Each row is a point on a tangle of strands that fork, close into loops and nearly touch. The rows are in no order.
In the rows, 128 means zero.
Two points are linked if the straight distance between their rows is under 52.7. Some points are linked to none.
tup: [167 123 143 109 127 148 143  76 188 163  78 145 167 171]
pomu: [143 130 143  62 115 179 147  96 168 126  76 160 128 174]
kot: [158 136 144  84 126 163 149  74 186 157  57 137 157 171]
Mer: [ 91  73 104 152 164 128 104  98 117 106 195 179  78 111]
dem: [109  87 114 150 170 106 106  87 156 136 177 183  80 106]
gulo: [129 197 135 163 130  93 137 131 106 151  83  54 161  92]
Gis: [ 90 157 108 144 120 121 118 154  61  90 135 133 114 109]
Sepa: [100  76 122 111 113 124 137 139 110 111 181 178 105 132]
Zedef: [160 107 150 124 123 133 141  95 176 163 106 147 164 164]
Puz: [154 129 133 104 109 161 139 174 109 103 121 128 118 162]
rak: [131  98 132 100 105 150 143 166 103 108 151 162 115 157]
pudo: [147 132 130  59 115 172 145  81 186 150  61 156 143 170]
bar: [165 121 156 112 123 152 148 123 147 137  99 125 148 168]
Lanap: [143 100 147 124 122 115 143 117 151 159 133 134 146 139]
paz: [132 218 134 159 122 102 132 147 110 132  86  60 164  84]
pugig: [ 86 146 118 184 150 117  99 116  71 122 134 108 124 112]
Fut: [150 120 139 112 113 143 145 162 112 121 123 122 127 152]
zefuv: [138 110 125  94 103 167 140 186  92  82 147 162 104 166]
tofa: [133 124 136  57 107 185 143 103 157 114  87 175 118 179]
pife: [106 139 111 126 112 123 134 168  74 105 136 126 113 116]
gopi: [153 142 123  97 105 171 129 186 112  78 119 124 114 159]
Kebi: [123 108 118 154 179  87 109  75 190 173 148 175  87 109]
fes: [ 73  83  94 154 143 144  97 127  65  83 191 171  82 120]
Kare: [ 84  77 109 113 117 131 131 143  83  95 185 179  88 125]
tisar: [115  94 120 148 166  94 112  85 169 150 167 170  92 106]
muv: [150 120 144 121 117 127 149 146 119 142 117 106 138 144]
Sib: [119 136 118 126 111 120 141 160  85 117 128 115 123 120]
Teti: [138 174 136 154 129  96 141 131 109 156  87  56 156 103]
gode: [116 124 123 133 124 111 139 139  94 136 127 107 126 116]
Nuzog: [134 107 140 152 162  81 121  72 187 180 136 127 128 105]
muza: [106  82 126 119 120 117 134 125 127 128 167 164 113 131]
mefoz: [142 106 144 144 142  83 132  84 195 188 128 129 144 120]
sikun: [ 72  74 103 125 128 132 121 132  77  85 192 179  84 123]
vuneb: [146 181 124 130 108 126 132 176 108 123 105  83 143 113]
segab: [150 198 119 124 102 141 118 189 119 107 105  78 154 115]
Buba: [158 108 156 123 123 128 148 118 155 156 113 130 155 156]
fup: [151 182 112  99  96 178  95 197 129  65 109  94 144 136]
telap: [131 109 131 154 171  81 116  73 191 179 142 144 108 104]
mamo: [ 97 129 118 184 161 117 101  96  89 136 132  95 125 110]
vofim: [112  83 128 127 131 107 133 109 135 139 162 150 116 118]
petiv: [157 104 146 137 125 102 133  95 190 179 116 139 160 143]
kuga: [142 168 129 138 116 111 143 153 105 140  97  72 145 111]
Dova: [145 115 142  83 114 177 143 121 140 106 111 170 125 181]
Medup: [106 118 122 144 139 109 130 113  98 135 135 109 123 110]
luko: [147 208 120 114  95 161  99 196 132  89 110  76 171 112]
fud: [138 231 130 132 103 136 116 180 129 105 108  68 184  84]
mupof: [100  83 106 152 172 118 103  92 146 122 186 197  70 111]
Niv: [100 116 119 163 154 111 117  99 101 138 133 102 123 107]
Zemo: [155 140 139 127 121 122 150 153 118 145 100  84 146 135]
loze: [146 221 128 118  98 158  98 191 138  94 105  62 189 106]
sigaf: [ 84  73  99 154 156 134  98 108  96  96 197 173  79 116]
Gifa: [138 226 132 143 110 121 127 171 122 115 100  68 172  85]
pefik: [133 101 143 135 135  99 141 104 149 165 132 112 138 119]
lopim: [148 132 115  92  99 180 124 196 100  64 135 144 102 160]
lebi: [129 107 135 159 168  89 123  72 161 170 134 103 130  98]
siru: [116  90 128 136 142  96 121  93 163 152 161 163 109 113]
kib: [158 122 151  99 118 166 149 131 139 119 107 143 134 176]
Sugem: [ 85 150 114 167 134 120 109 134  63 102 133 124 116 112]
guz: [126 109 141 143 145  93 138  92 144 167 129  94 142 108]

A piece is all that can be reached along the links. How many separate loops has the piece of each point below (a circle has one, a figure eight two, a Y none), and how many tips (points with one link)?
Sib: loops 1, tips 0
fud: loops 1, tips 1
pudo: loops 3, tips 0

Name the points in between on the shortest way along the links from the first point to the second, in order.
zefuv, Puz: lopim, gopi
Buba, telap: Zedef, petiv, mefoz, Nuzog
Teti, luko: kuga, vuneb, segab
telap, mupof: Kebi, tisar, dem
pife, mamo: Gis, Sugem, pugig
